Each row is a point on a landscape with many peaks, with its height.
A climber steps from a point to the highest of its 2 nearest points, and stops where none of them is higher. Distance is the straight distance between rows; heights are no part of it.
Q56 h=601: [ 95  93 125  91 128 145 173  61 144  93 121 108 129 144  94  62  91 103
  84 136]
Q159 h=359: [ 93 108 143 121 134  75 123  80  72 200 127 113 127  94 135 111 139  62
 161 122]
Q893 h=618: [105 121 161 129 151 180 119 129 170  87 136 103 127 111 102  59 147 205
 104 122]
Q535 h=594: [130 182 107 199 152  99 147 134  53 127 137 164  95  85 125 152 200 101
 104 112]
Q218 h=200: [128 109 127 115 158 165 102 184 149 151 140 121 183 138 117 162 140 129
 163 137]
Q26 h=167: [154 101 161  78 139 112  90 137  95 174 155  85 168 128 112  87 128 197
 172  80]
Q786 h=348: [145 122 115 196  77  78 101  65  94 144 121 162  96 117 157 165 132  87
 152  98]
Q902 h=747: [ 80 157 143 135  84 168 162 122 145 139 126 195 112 162 120 135 180 106
 119 136]
Q228 h=585: [ 90 116 144 140 147 176  89 103 152 112 160 104 148 128 117  83 161 206
  89 111]
Q489 h=565: [ 98 153 137 135 129 123 149 109 143 175 135 146 101 128 115 108 160 160
 125 158]
Q203 h=542: [122 113 114 175 159 185 112 155 148 154 162 137 128 133 105 114 198 153
 135 129]
Q399 h=213: [120 129 104 121 162 205 126 166 143 121 157 126 170 139 124 153 129 105
 147 112]
Q943 h=305: [ 94 154 170 149  83 124 116  85 117 162 161 125 137 141 135 159 165 180
 118 120]
Q793 h=127: [135 168 122  88 143 124 103 106 125 130 131 115 144 138 139 140  71 157
 121 161]
Q306 h=341: [109 120 103 140 122 118 109 116 118 185 149 149 140 146 156 190 130  81
 140 158]
Q911 h=504: [160 154 114 134 101 116 119 130 168  92 119 143 108 162 163 166  84  81
 108 133]
Q818 h=318: [116 159 147 137  90  82 119  71  87 166 155 116 120 113 152 141 149 157
 115 104]
Q869 h=703: [130  83 200 130  90  92 108 124 151 127 137  65 141 101 154 152 145 129
 111  99]
Q586 h=607: [129 132 148  99 119 186 123 131 167  81 133 105 159 126 136 134 112 121
 113 100]
Q960 h=240: [111 111 156  72  95 144 152 110 166  99  84 114 131 163 103 111  78 176
 147 135]
Q659 h=156: [109 160 167 125 137 144 109 107 124 133 175 104 155  95 156 144 144 130
  84 117]
Q942 h=811: [126 171 151 143 136 110 122 165  91 103 118 136 154  59 149 163 148 103
 115 121]
Q639 h=422: [147 105 106 176  80 135 131 123 164 138 146 132  99 174 160 176 132 112
 127  99]
Q570 h=819: [ 98  70 136 122 119 179 135 126 178 121 133 103 134 157  99  88 142 136
 152 116]
Q360 h=476: [168 123 142 181 162  67 151 169 118  94 105 119  83  60 127 140 154  98
  92 138]
Q926 h=419: [152 103 110 175 140  50 112 159  91 154 108 146 113 105 146 197 157 116
 122 168]
Q376 h=95: [105 146 101 136 194 161 131 112 132 149 160 127 121 109 114  68 155 131
 112 143]
Q381 h=537: [ 93 100  98 120 156 146 117  39 108 148 173 101 143 143 121  75 128 148
  90 134]
Q209 h=105: [132 180 131  94 136 150 120 166  96 133 122 146 181 113 110 157 128 167
 162 132]
Q755 h=699: [ 85 166 171 123  68 188 139 104 152 110 140 172 141 156 138 145 156  88
 102 132]
Q260 h=685: [137  95 148  83 143  97  85 101 111 170 162  77 162 135 129 121 115 156
 130 122]
Q196 h=763: [145 125 143  93 145 121 109 137 118 146 141  91 161 101 133 124 120 149
 135 119]
Q252 h=346: [131 158 148 111 111 144 197 199 111  89  72 190 105 126  91 120 149 129
 145 141]
Q395 h=748: [115 140 122 182 138 168 187 173 140  95 128 164 108 122 111 149 202  95
  91 127]
Q822 h=673: [143 123 124 105 169 152 104 133 142 124 154  80 143 116 131  90 131 184
 117 117]
Q651 h=598: [164  49 129 120 149 102  73 137 151 172 165  85 143 137 151 155 134  99
 133 125]
Q707 h=300: [ 99 139  98 115 131 161 120 123 130 162 143 141 168 156 138 174 119  85
 147 138]
Q575 h=670: [140  95 159 125 148 142 140 139 152 112 141  78 126  95 115  87 144 130
 106  91]
Q374 h=371: [165 141 113 138 118  74 105  74 109 115 101 132  91 101 157 125  73  51
 111 111]
Q584 h=397: [145 130 121 115 120 137 183 211 127 102  70 164 123 132  92 144 112 127
 169 152]
Q644 h=469: [150 153 127 121  67 126 176 130 157  96  95 174  71 185 116  94 107 144
 132 128]
Q801 h=442: [128  51 109 136 117 110 145  81 154 157 152  93  93 168 129 104 132 137
 114 127]
Q502 h=473: [103 109  92 134 128 120 123  61  97 204 172 122 119 162 136 111 154 121
 131 123]
Q5 h=492: [109 108 156 110  58 159 169  77 144  76 113 127 113 169 106  73 122 183
  95 104]
Q963 h=293: [149 101  87 100 184 143 126 148 138 146 142 108 137 123 129 121  92  92
 140 131]
Q271 h=475: [106 103 167 100 100 143 137 162 193 130  89 130 135 156 114 152 120 154
 178 159]
Q788 h=558: [126 115 166  99  87 148 147 101 166  84 129  92 137 131 134 121 113 127
  93  99]
Q982 h=440: [118  98 163 122 107 110 115 156 173 166 108 123 142 146 133 178 138 164
 157 164]
Q864 h=423: [104 105 147 127 130 124 139  70 109 144 171  86 120 117 138 103 134 104
  87 105]
Q177 h=549: [192  84 117 165 149  74 102 119 131 132 158  67  91  92 162 136 128  98
 111  97]
Q367 h=245: [135 131  84 121 177 178 124 161 107 148 167 126 179 125 119 125 145  86
 152  95]
Q771 h=533: [123 105 139 115  80 155 164 131 176 108 114 130 114 164 127 137 122 108
 143 120]
Q949 h=581: [122 111 118 150 165 183 107 131 171 132 151 113 125 137 122 101 157 147
 118 124]
Q534 h=479: [ 95 146  98 108 182 170 109  96 108 121 130 114 142 126  94  31 116 189
 127 132]
Q326 h=345: [ 95 109  97 141 148 173  70 105 105 151 161 117 147 162 112  76 147 227
 157 109]
Q301 h=256: [118 103 101 142 175 171  92 191 180 143 124 140 136 154 106 112 150 171
 160 154]
Q879 h=576: [148 138  86 127 157 115 125 122 129 159 131 115 100 139 119  92 116 169
 145 143]
Q347 h=395: [ 98 129 129 121 123 146 169  81 178 113 124 138  92 161 133  81 120  93
  82 156]
Q549 h=403: [110 172 120 159 143 165 170 172 120 132 121 194 126 135  99 127 186 152
 123 161]
Q429 h=538: [167 134 119 133 125 105 127 152 160 112 119 118 107 121 156 173  88 114
 103 137]
Q715 h=621: [146 141 114 139 175 155  91 141 151 130 157 109 142 110 139 118 146 170
  97 149]
Q244 h=378: [149 134 105 149 118 105 165 188 113  69  62 190 103 122 139 157 120  42
 124 159]
Q594 h=501: [144 174 122 181 139  91 107 115 115 115 151 140  93  90 168 166 140 111
  74 132]
Q15 h=864: [110 146 178 105 118  95 151 135 136 112  92 123 123  73 137 123 113  68
 118 141]
Q653 h=807: [100 142 138 159 103 180 179 162 144 120 126 196 123 140 120 150 190  74
 120 149]
Q64 h=101: [103 122 110  91 147 172 109 132 155 102  92 141 145 162  97  83  69 189
 186 153]
Q172 h=230: [115  73 168 103 113 138  82 146 137 179 169 106 192 146 137 171 155 118
 158 116]
Q507 h=719: [176  91 139 153 167 143 134 183 160 117 151  76 108 108 122 105 163 142
 127  94]
Q638 h=678: [145 147 132 158  96  62 159 118 114 152 109 155  71 141 132 139 128 120
 156 128]
Q408 h=497: [122 128  68 101 139 125 111  78 138 159 134 137 122 182 132 113  72 150
 112 152]
Q160 h=455: [129 131 131 162 136  88 145 179 139 125  98 156 106 124 139 182 147 113
  98 190]
Q130 h=541: [168 160 113 156 153  91 116 190 122  77 104 145 112  99 152 188 116 127
  73 166]
Q305 h=466: [109 114  51 124 158 159 109  64 134 129 142 133 126 191 111  81  83 149
 114 153]
Q752 h=626: [137 138 158 101 128 172 176 198 144  95  89 141 119 114  84  99 130 160
 158 121]
Q597 h=515: [168 189 114 177 137 100 106 151 131  94 138 158  99 112 163 186 139 138
  61 146]
Q12 h=535: [133 123 161 127  91 151 175 130 106 119 134  98 120 108 122  95 156 127
 152  49]
Q954 h=187: [130 102 170 159 109 119 113 147 140 142 156 116 133  99 147 162 173 107
 125  98]
Q636 h=289: [153  92 124  64 152 125 140 106 147  79 120  72 136 133 104  89  66 158
 123 112]
Q4 h=337: [146  93 100 103 163 155  58 145 160 130 133 102 160 168 112 121 101 209
 166 133]
Q55 h=162: [111 176 161 149 157 141 118 134 132 135 170 122 144  77 143 143 189 144
  77 131]
Q824 h=567: [150 121 107 162 109 133 155 124 148 155 136 135  66 169 116 121 141 169
 145 115]
Q137 h=512: [143 144 120 132  68 144 153 132 138 130 117 162  94 180 122 123 125 165
 147 109]
Q265 h=869: [117 188 170 147 139  83 108 128  94 104 119 151 135  50 157 155 145  84
  90 145]
Q413 h=329: [103  83 120  54 136 132 142  87 116 140 117  94 164 154  95  83  67 127
 166 127]
Q951 h=258: [ 99 117 163  72 131 136 104 116 144 103 119  85 180 133 102  96  89 216
 131 142]
Q766 h=205: [161  91 103 153 155 134 134 225 151 131 117 138 126 137 117 170 154 168
 151 153]
Q739 h=356: [172  93 102 175 137  53 101 142 102 134 102 143 102  96 149 166 105  92
 161 125]
Q646 h=438: [127 193  69 114 144 151 110  55 119 126 160 134 135 168 146 107  90 133
  83 139]
Q59 h=661: [111 172 176 131  60 158 139 135 143  90 122 177 126 130 149 160 151 113
 101 132]
Q538 h=435: [106 148 110 149 128 143 177 172 136 145  90 202  87 149  95 128 162 142
 135 177]
Q239 h=731: [ 74  67 128 117 132 188 158 118 148 135 137 125 141 147  84  57 166 103
 162 116]
Q449 h=113: [108 169 123  84 133 120 117  87 114 161 123 120 139 136 127 101  95 176
 135 151]
Q219 h=417: [115 150  94 106 169 148 129 100  82 154 135 121 140 130  92  58 122 207
 166 118]
Q903 h=639: [154  41 154  90 132  90  82 112 135 163 171  72 151 145 128 115 124 127
 119 119]
Q641 h=667: [116  99 184 103  89 111  99  87 132 132 156  76 160 119 147 145 125 161
 107 107]
Q275 h=399: [138  89 108 127 121 109 121  70 118 120 163  83 136 129 159 134  97  68
  96  87]
Q324 h=494: [156 177  97 185 145 124 140 170 143 102 131 181  91 141 143 164 168 143
  70 167]
Q89 h=529: [133  97 156  91 114 134 152 187 179 119  77 124 149 128 118 156  98 116
 179 145]
Q165 h=472: [126 178  87 131 134 172 121 105 141 112 149 155 125 162 131 116 120 131
  81 140]
Q518 h=381: [ 98 111 126 130 123  98 136 115  89 199 134 133 138 119 130 134 154  85
 182 115]
Q591 h=202: [155 201  86 155 130 142 136 155  97 105 140 182 123 140 144 162 141 107
  98 128]
Q958 h=777: [ 92 100 123  61 160 161 116  77  90 122 152  76 191 128  86  65  93 150
 137 111]
Q736 h=434: [100 142 114 107 123 174 173  93  63 151 144 127 140 119 109  76 144  84
 157  80]
Q458 h=138: [127 175 138  78 124 119  96  77 136  97 142 100 147 131 155 148  59 142
  85 137]
Q975 h=506: [105 188 107 108 144 146 136  96 133 138 133 164 123 148 139 114 117  93
 106 166]
Q118 h=343: [116 135 103 162 127  70 106 142  66 149  98 167 147 102 148 201 135 102
 158 143]
Q950 h=599: [123 102 168  93 101 132 127 167 157 100  88 109 153 110 131 165 100  72
 177 117]
Q149 h=656: [169 162 123 105 132  77 123 104 131 131 119 102  95 121 148 116  78 164
  99 151]
Q415 h=600: [125 114 140 158  83 111 186 180 117 119  76 184  84 147 110 156 154  90
 153 144]
Q178 h=180: [134 111 108 143 159 158  99 140 124 172 173 106 144 133 146 139 174 126
 141 110]
Q980 h=361: [160 136 137 166  90  77  89  81 116 108 103 151 106  87 159 154 103  75
 140  99]
Q569 h=382: [143  99 129  88 141 141  73 138 163 136 141  93 165 152 134 149  93 173
 149 125]
Q689 h=114: [165  96 126  93 132 126  91 169 100 170 151  96 178 138 117 123 115 154
 190  88]
Q384 h=478: [155 130 101 162 122 118 124 113 177 117 144 143  96 152 173 175 106  54
  89 144]
Q657 h=47: [126 126 172  72 124  80  98 127 108 168 125  92 167 112 150 152  89 144
 162 149]
Q215 h=454: [145 126  83 156 112 127 110 106 165 138 155 121 107 178 172 170 105 112
 104 127]
Q719 h=290: [112  98 103 141 175 177  56 153 161 123 134 123 140 161 110  97 123 200
 174 144]
Q17 h=375: [120 133 108 129 112  96 111  89 105 158 143 119 139 152 166 161 107  89
 132 118]
Q886 h=206: [137 120 126 120 194 178 107 225 154 119 133 132 172 106 100 123 156 151
 142 153]
Q499 h=406: [123 124  51 107 165 169 116  96 121 149 142 119 155 172 108  91  86 150
 155 131]
Q460 h=652: [ 79 119 104  75 144 193 131  86 108 108 137 109 182 149  88  80  87 127
 146 112]
Q66 h=242: [152 128 114 184 116 118 133 157  96  98 129 141 121  91 144 166 148  63
 141  90]
Q812 h=713: [134 150 126 130  74  88 160  83 126 127 104 147  70 160 136 112 110 124
 120 122]
Q596 h=203: [128  99 177  98 148 139  97 127 102 140 153  76 167 116  96  58 142 201
 140  89]
Q647 h=241: [142 124 144 129 114  97 124 205 110  97  89 135 153 108 139 203 117 142
 154 150]
Q116 h=437: [ 99 120 149 137 100 134 141  82 135 148 155 112 115 145 136 117 164 127
 120 114]
Q716 h=327: [148 154  51 115 151 177 123 119 113 145 165 133 140 167 124 114 108 130
 149 104]
Q784 h=709: [139 148 129 172 141 147 148 170 119  96 128 158 112 106 141 158 173  94
  84 133]
Q650 h=271: [145  85  89 105 191 157 137 175 115 152 149 109 164 118 108  99 129  64
 164 106]
Q448 h=360: [143 151 132 108 112  70 140  97 107 111  91 131  97  92 151  97  68  83
 131 116]
Q155 h=568: [178  63 133 160 147  84  65 135 146 143 163  80 116 103 171 151 159  84
 119 107]
Q2 h=441: [ 80 116 123 146 122 154 123  83 115 186 171 131 135 145 126 126 185 131
 141 109]
Q135 h=697: [102 163 200 121 105 120 150 117 136 129 116 125 123  90 127 122 156 180
 118 124]
Q722 h=385: [167  78 114 171 139  68 107 192 110 138 108 130 126 119 137 195 143 130
 147 128]
Q561 h=470: [138 173 111 151 129 116 155 161 147 119  96 198  88 154 120 150 153 135
  99 190]
Q531 h=298: [141 147 115 187  71  99 126 173  79 131 110 175 113 134 136 190 147 142
 146 116]
Q136 h=643: [154 159 122 161 128  83 168 139  91 135 109 162  77  99 119 132 152 130
 130 124]
Q447 h=493: [101 125  87 160 135 176 120  99 148 168 140 161 117 175 118 121 150 153
 138 153]
Q99 h=486: [150 144  91 169 145 109 106 108 114 154 167 137 102 116 158 167 143 102
  91 137]
Q621 h=246: [176 184 106 173  73 102 135 174  76  86 100 198 110 148 140 190 131 121
 144 108]
Q837 h=505: [103 129  80 130 125 148 125  50 106 161 170 132 134 170 141 102 128 120
 107 141]
Q102 h=335: [156 160  92 148 150 106 111 143  68 149 138 145 125  87 146 147 131 104
 129 121]
Q544 h=590: [125 164 124 133 132 122 145 106 158 154 110 137  90 151 122 103 125 201
 121 173]
Q417 h=481: [116 119 117 128 118 163 135  69 151  90 150 105 130 159 124  99 103 154
  78 134]
Q334 h=552: [ 80 180 105  84 154 177 140 106 134 124 114 176 132 153 113  70 101 104
 128 176]
Q872 h=704: [120 112 203 128  95  82 147 140 145 124  98 103 118  81 137 149 130 125
 140 119]
Q852 h=347: [149 162 153 122 112  66 140 114 103 122  98 123  85  76 147 123  99 129
 134 116]
Q654 h=350: [170  93 132 149 162  77 114 196  84 150 116 122 136 103 111 156 148 123
 162 128]
Q929 h=754: [125 157 155 139 174  91 140 167  74 124 122 132 147  44 126 133 167 100
 117 141]
Q821 h=226: [127 111 117 109 192 172  73 197 165 135 131 122 185 129 114 148 129 156
 146 176]
Q407 h=664: [113  93 176 112  99 107 145 141 151 134 110 105 136 116 131 143 112  95
 157 126]
Q364 h=514: [135  94 100 117 141 162 100  77 151  92 159  81 159 160 118 110  96 189
  95 111]
Q345 h=666: [ 61 120 133 121 125 199 176 103 150 138 129 157 134 149  97  80 154  84
 148 138]
Q51 h=386: [145  86  94 181 133  48  85 139  64 150  83 159 125 100 145 198 138  87
 160 147]
Q546 h=198: [115 126 112  95  88 146 135  84 142 127 129 132 146 191 129 137  81 122
 126 139]
Q909 h=380: [113 112 112 113 131 153 145  93 178 108  98 128  96 167 108  73  97 140
 111 153]
Q948 h=912: [ 89 184 173 111 135  93 145 119 119 117 105 145 122  63 148 126 132  79
  97 171]
Q578 h=405: [ 97 130 135 119 128 121 154  44 139 118 144 114  96 129 134  70 120  92
  54 143]
Q68 h=212: [140  53 184 114 128 135  63 178 134 173 183  94 176 141 140 151 182 103
 137 104]
Q182 h=545: [103 139  92  92 164 192 136 103 103 107 136 109 163 124  87  37 106 153
 143  98]
Q936 h=383: [157 110  93 130 128  82  97  90 131 130 129 103 107 123 171 131  85  72
 116 102]
Q742 h=178: [126 103 196 143 130 113 107 164 117 152 155  89 149  87 118 137 200 131
 115 104]
Q302 h=301: [117 174 125 161 112 100  94 136  65 133 115 180 164  96 161 201 137  76
 132 137]
Q780 h=460: [115  92 110 131 115 150 133  85 175 131 150 112 107 168 138 125 117 131
 102 129]
Q321 h=436: [123 102 137 152 152  70 118 162 139 163 122 141 109 107 138 169 171  99
 119 176]
Q579 h=483: [119 119 129 105 118 160 187 116  82 125 137 107 140 119  96  69 139 116
 168  47]
Q585 h=312: [141 174  94 175 153  75  95 105  51 138 135 163 127  71 158 161 138  78
 125 120]
Q303 h=610: [153 147 101 175 121 107 189 138 122 137 120 150  57 135 108 106 153 151
 136 126]
Q662 h=620: [ 84  87 161 106 122 142 178  81 143 100 133  93 120 112 106  54 132 107
  76 124]
Q796 h=365: [132 164 120 131 131 115 135 103  85 153 140 127 117 106 141 116 118 110
 132 115]
Q853 h=477: [138 112 132 166 126 119 155 175 148 129 116 148  94 126 119 163 165 144
 121 162]
Q779 h=391: [141 106 127 179  78 115 136 144 148 163 133 147  94 161 134 196 161 129
 150 123]
Q225 h=233: [109 112 153  97 135 139  85 108 119 146 148  84 175 141 107  86 123 223
 142 124]
Q52 h=147: [132 161 144 118 110 134 110  76 123 107 149 100 149 123 159 139 107 137
  80 103]
Q708 h=328: [ 87 147 152 132  85 102 140  79  63 157 133 154 142 101 138 126 148  59
 162  94]
Q618 h=396: [111 133 108 111 119 140 146  92  94 159 149 121 137 132 121 106 123 103
 151  99]
Q154 h=415: [133  93 150  84 125 104  93 153 175 146 118 107 157 151 136 175  95 159
 153 164]
Q37 h=291: [101 137 166 135  67 137 105 101 153 145 131 122 141 162 137 163 139 208
 123 128]
Q145 h=553: [131  93 110  92 179 152  66 104 152 103 156  79 172 145 116  90  81 181
 116 131]
Q422 h=274: [103 118 146 115  56 149 134  78 150 120 125 134 121 185 121 130 111 212
 122 116]
Q468 h=61: [118 137 168  80 100 114 116 125 117 155 111 113 155 130 115 133  99 165
 169 131]
Q573 h=467: [169 108 108 156 165  80 152 178 120 115  90 135  86  82 131 134 125  73
 118 149]
Q676 h=456: [139 175 137  91  85 145 159 118 155  78  96 180  93 165 111  63 114 150
 105 126]
Q939 h=517: [204  98 115 167 154  97 112 164 107 119 144  78 109  80 151 123 131 106
 136  67]
Q167 h=695: [113  98 139 122 115 210 129 144 181 108 134 103 162 154 120 130 119 129
 136  95]
Q583 h=407: [175 141 101 138 120  92 142 163 136  68  65 166 102 110 132 152  75  41
 136 131]
Q132 h=559: [ 97 110 127 123 157 156 101  82 143 131 169  90 141 115 134  90 151 153
  80 131]
Q891 h=602: [100 101  89 104 202 163  49  99 127 116 162  93 170 144 102  48 113 184
 130 146]
Q166 h=353: [137 116 155 177  66  88 145 158 102 157 121 159 106 146 124 188 158 156
 179 115]
Q263 h=166: [106 127  98 114 107 180 130 101 139 129 125 137 134 186 109 114 114 155
 145 115]
Q317 h=201: [152 113 106 139 126 109 125 208 144 135  98 137 136 131 121 204 129 150
 155 167]
Q617 h=562: [140 109 142 164 100 131 201 188 157  98  96 156  78 133 112 152 168  92
 126 126]
Q693 h=333: [128 154 130 163  78  63 111  73  84 165 128 136 105 111 152 156 132 127
 156 106]
Q272 h=597: [119  79 140 124  98 182 145 151 182  94 131 118 155 161 128 167 123  86
 147  98]
Q365 h=267: [144 156 119 167  98 119 122 150  91  96 118 169 151 113 156 193 127  76
 133 110]
Q281 h=582: [131 170 138 129 130 150 121 173 155  74 120 166 143 132 162 203 121  79
  80 158]
Q873 h=146: [121 164 123 118 155 164 114 208  88 126 133 141 208 112 110 168 144 149
 148 152]
Q404 h=622: [148 168 101 113 154 128 133 110 141 126 116 120  93 139 122  89  88 176
 102 158]
Q50 h=103: [117 167 116  99 161 143 123 100 115 148 145 123 133 103 128  91 126 153
 107 148]
Q809 h=132: [ 90 129  86 101 120 184 118  93 133 116 106 154 145 191  99  80  83 179
 171 139]
Q30 h=439: [181 121  83 154 157  94 142 180 100  92  70 141 115  96 127 143  85  64
 148 132]
Q61 h=412: [113 113 120 116 119 112 155  38 121 112 148  94 115 133 143 115 108  71
  74 117]
Q543 h=295: [124 174 109 180 127  85  97 106  54 103  93 197 141  77 158 171 136  60
 113 139]
Q283 h=216: [114 133 130  86  90 134 122  78 175  80 110 129 124 200 124 144  57 136
  99 155]
Q70 h=577: [128 131 160 127 106 120 180 139 112 123 115 127 111 102 114 102 138 123
 150  99]
Q255 h=646: [128 116 142 171  89  61 174 146 112 153  75 175  64 132 119 152 152 107
 158 144]
Q978 h=366: [113  64  99  96 146 123 159  87 157 128 102 105 102 165  91  52  91 138
 129 151]
Q764 h=612: [ 79 164 135  99 129 177 168 114 128 128 114 167 139 131 109  84 138  72
 135 151]
Q969 h=426: [130  75 120 130 138  90 151 105 145 179 122 108  96 147 132 118 128  99
 141 130]
Q908 h=617: [125 124 146 115 158 125 157 172 117 137 116 116 119  91  96  86 151 113
 153 119]
Q454 h=657: [115 140 154  82 179 132 143 144 101 149 124 108 156  65 107  89 140 105
 144 132]
Q111 h=416: [119 156  96 106 130 118 109  54 121 129 158 120 130 164 156 121  83  87
  75 142]
Q808 h=358: [117 121 100 134 187 152  93  99  97 171 158 115 124 139  98  54 158 199
 145 124]
Q866 h=317: [142 122 117 111 153 119 121 144 118 133 136 109 149 108 148 151 110  67
 134 130]
Q293 h=409: [113  83 136 127 139  89 123 119 123 202 145 123 123 133 129 128 149 119
 157 150]
Q423 h=705: [121 168 123 103 188 132 134 156  82 133 138 128 148  61 128 128 134  84
 126 127]
Q133 h=660: [107 151 179 113 111 168 143 139 160 101 120 122 129 107 114  97 145 189
 114 137]
Q319 h=706: [153 121 156 111 147 156 143 194 174  92 109 111 136 113  94 126 118 151
 145 125]
Q213 h=279: [151 166 152 142 107 104 147 187 100  80  83 162 129  90 132 178 119 129
 137 139]
Q492 h=640: [109  84 180  97 144 124 150  98 141 106 140  62 132  84 114  62 145 128
  98 107]
Q211 h=480: [186 119  88 156 170 108 131 165 117 144 155 108 102 102 143 130 134 111
 132 110]
Q67 h=474: [119 145 163  83  67 138 162  88 148  75  88 144 109 167 102  69  97 168
 107 131]
Q338 h=741: [149  89 205 150 107  63 113 143 129 127 110  81 123  71 142 139 139 122
 134  87]
Q820 h=464: [145  97 125 107 152 134 161 217 149 121  93 131 139 135  95 150 105 125
 186 126]
Q328 h=684: [147 160 128 130 105  76 144  82 117 145 104 120  69 135 136 100 107 171
 116 133]
Q373 h=532: [143 136  77  97 168 106 116 108 135 175 123 123 107 166 129 113  85 160
 144 177]
Q261 h=224: [162 187 100 143 109 123 127 126 115 112 128 144 107 136 148 142 109 115
 105 113]
Q656 h=231: [150  94 100 164 172 164 143 207 181 126 121 132 112 134 100 114 148 161
 146 145]
Q38 h=320: [182 155 137 157 123  60 138 157 122  94  91 123  90  88 151 161 101 155
 112 143]
Q881 h=578: [168 155 117 139 153 129 125 180 147  89 132 123 129 103 148 175 120 133
  94 143]
Q732 h=302: [169 181 148 115 111  83 134 166 127  77  77 155 102  96 142 140  96 121
 116 134]
Q249 h=259: [ 98 106 128  98 127 140  90 136 135 170 162 122 187 149 147 179 118 106
 168 142]
Q754 h=507: [122 111 131 179 144 140 149 163 144 153 137 137  98 125 110 130 203 157
 136 132]
Q141 h=671: [ 97 127 196 111 108 127 123 104 158 132 135  94 143 116 140 135 145 174
  98 134]
Q242 h=304: [125  47 129  57 157 124 139 106 144 103 122  77 160 146  90  72  66 133
 135 123]
Q894 h=273: [130  97 133  80 134 122 115  83 140 104 124  93 140 145 106  94  66 199
 123 143]
Q44 h=338: [150 100 104 150 156  84 114 146 109 141 118 127 122  76 151 154 128  58
 147 123]
Q280 h=616: [150 200 104 178 125  92 149 122  73 123 130 168  77 111 133 125 168 113
 104 119]
Q614 h=303: [126 182 160 169  80  88 109  77  90  95 104 176 105  77 158 139 144  68
 102 104]
Q747 h=428: [ 86 126  95 161 124 183  91 109 134 148 150 150 133 173 124 109 155 207
 154 132]
Q343 h=260: [168 166  85 122 123 149 125 130 103 114 140 134 139 151 138 143  99 134
 135  92]
Q282 h=78: [113 176 149  88 110 127 132 137 111 143 116 148 153 120 127 156 104 143
 161 140]
Q953 h=352: [105  54 125  75 125  99 161  77 117 153 121  96 124 159  93  74  93 121
 145 135]
Q158 h=534: [126 120 160 134  93 130 163 167 174  97  99 143  96 130 130 150 133  90
 123 132]
Q760 h=186: [101 136 120 136 187 187 114 207 121 127 137 144 195 106 101 151 179 139
 129 145]
Q240 h=525: [115 120 164 114  64 185 160 102 154  64 137 108 133 143 111 103 127 148
 100  78]
Q316 h=334: [184 163 131 162 116  53 112 130  95 103  95 134  91  73 150 139 101 130
 128 103]
Q804 h=169: [111 148 169 152 144 135 133 147  99 132 151 112 142  62 125 139 192 127
 114 104]
Q726 h=398: [118 158  96 121 116  90 125  64 105 153 135 137 112 137 161 122  84  66
 115 128]
Q179 h=313: [104 176 170 142  79  98 141 103  74 123  99 175 119  87 138 130 138  61
 136 102]
Q173 h=344: [ 97 117 162 103 115  97 146  95  68 154 125 122 146  82 131 110 129  56
 166 100]
Q378 h=257: [ 90  85 143 103  72 145 133  93 167 121 108 127 135 191  93 109  92 180
 143 141]
Q426 h=536: [106 165 115 148 119 136 122 109 132 172 137 170 113 161 124 149 143 136
 120 164]
Q140 h=808: [167  76 156 119 146 148 117 188 174 115 126  83 145 122 119 120 134 151
 147  99]
Q73 h=210: [155 192  92 167  97 134 140 175  83  86 109 210 121 167 136 177 159 117
 112 139]
Q6 h=489: [176 124 122 179 147  77 132 148 117 113 128 107  83  58 154 138 148  97
 115  91]
Q440 h=669: [ 97  77 122  92 172 159  80 102 117 130 156  94 183 133 104  48 124 162
 138 114]
Q152 h=625: [133 173 145 147  85 154 123 156 176  74 126 171 124 144 159 177 141 103
  85 138]
Q394 h=650: [122 162 133 130 138 163 144 175 134  98 118 168 141 123 137 167 149 113
 100 160]
Q496 h=613: [125 156 183 101  95 179 178 161 177  78  92 145 106 120 107  95 138 165
 131 130]
Q556 h=199: [146  81 155 153 139 128  90 158 128 171 189  96 158 122 150 151 187 106
 138  99]
Q295 h=225: [137 142 157  84  87 120 140 100 174  84  93 117 116 173 123 124  58 178
 106 146]

For each start below, name the point where the climber stops.
Q543: Q948
Q449: Q570
Q707: Q570
Q179: Q958

Call two points neighbours if one is among the 2 nearest of the other. Go from one point of each pair to the other, from neighbour to neighbour, staying as high as possible. Name the lowest point that can't be avoided.
Q821 and Q881: Q218
Q570 and Q958: Q326
Q812 and Q570: Q771
Q338 and Q812: Q614
Q948 and Q338: Q872
Q135 and Q881: Q102
Q135 and Q140: Q496
Q948 and Q135: Q641
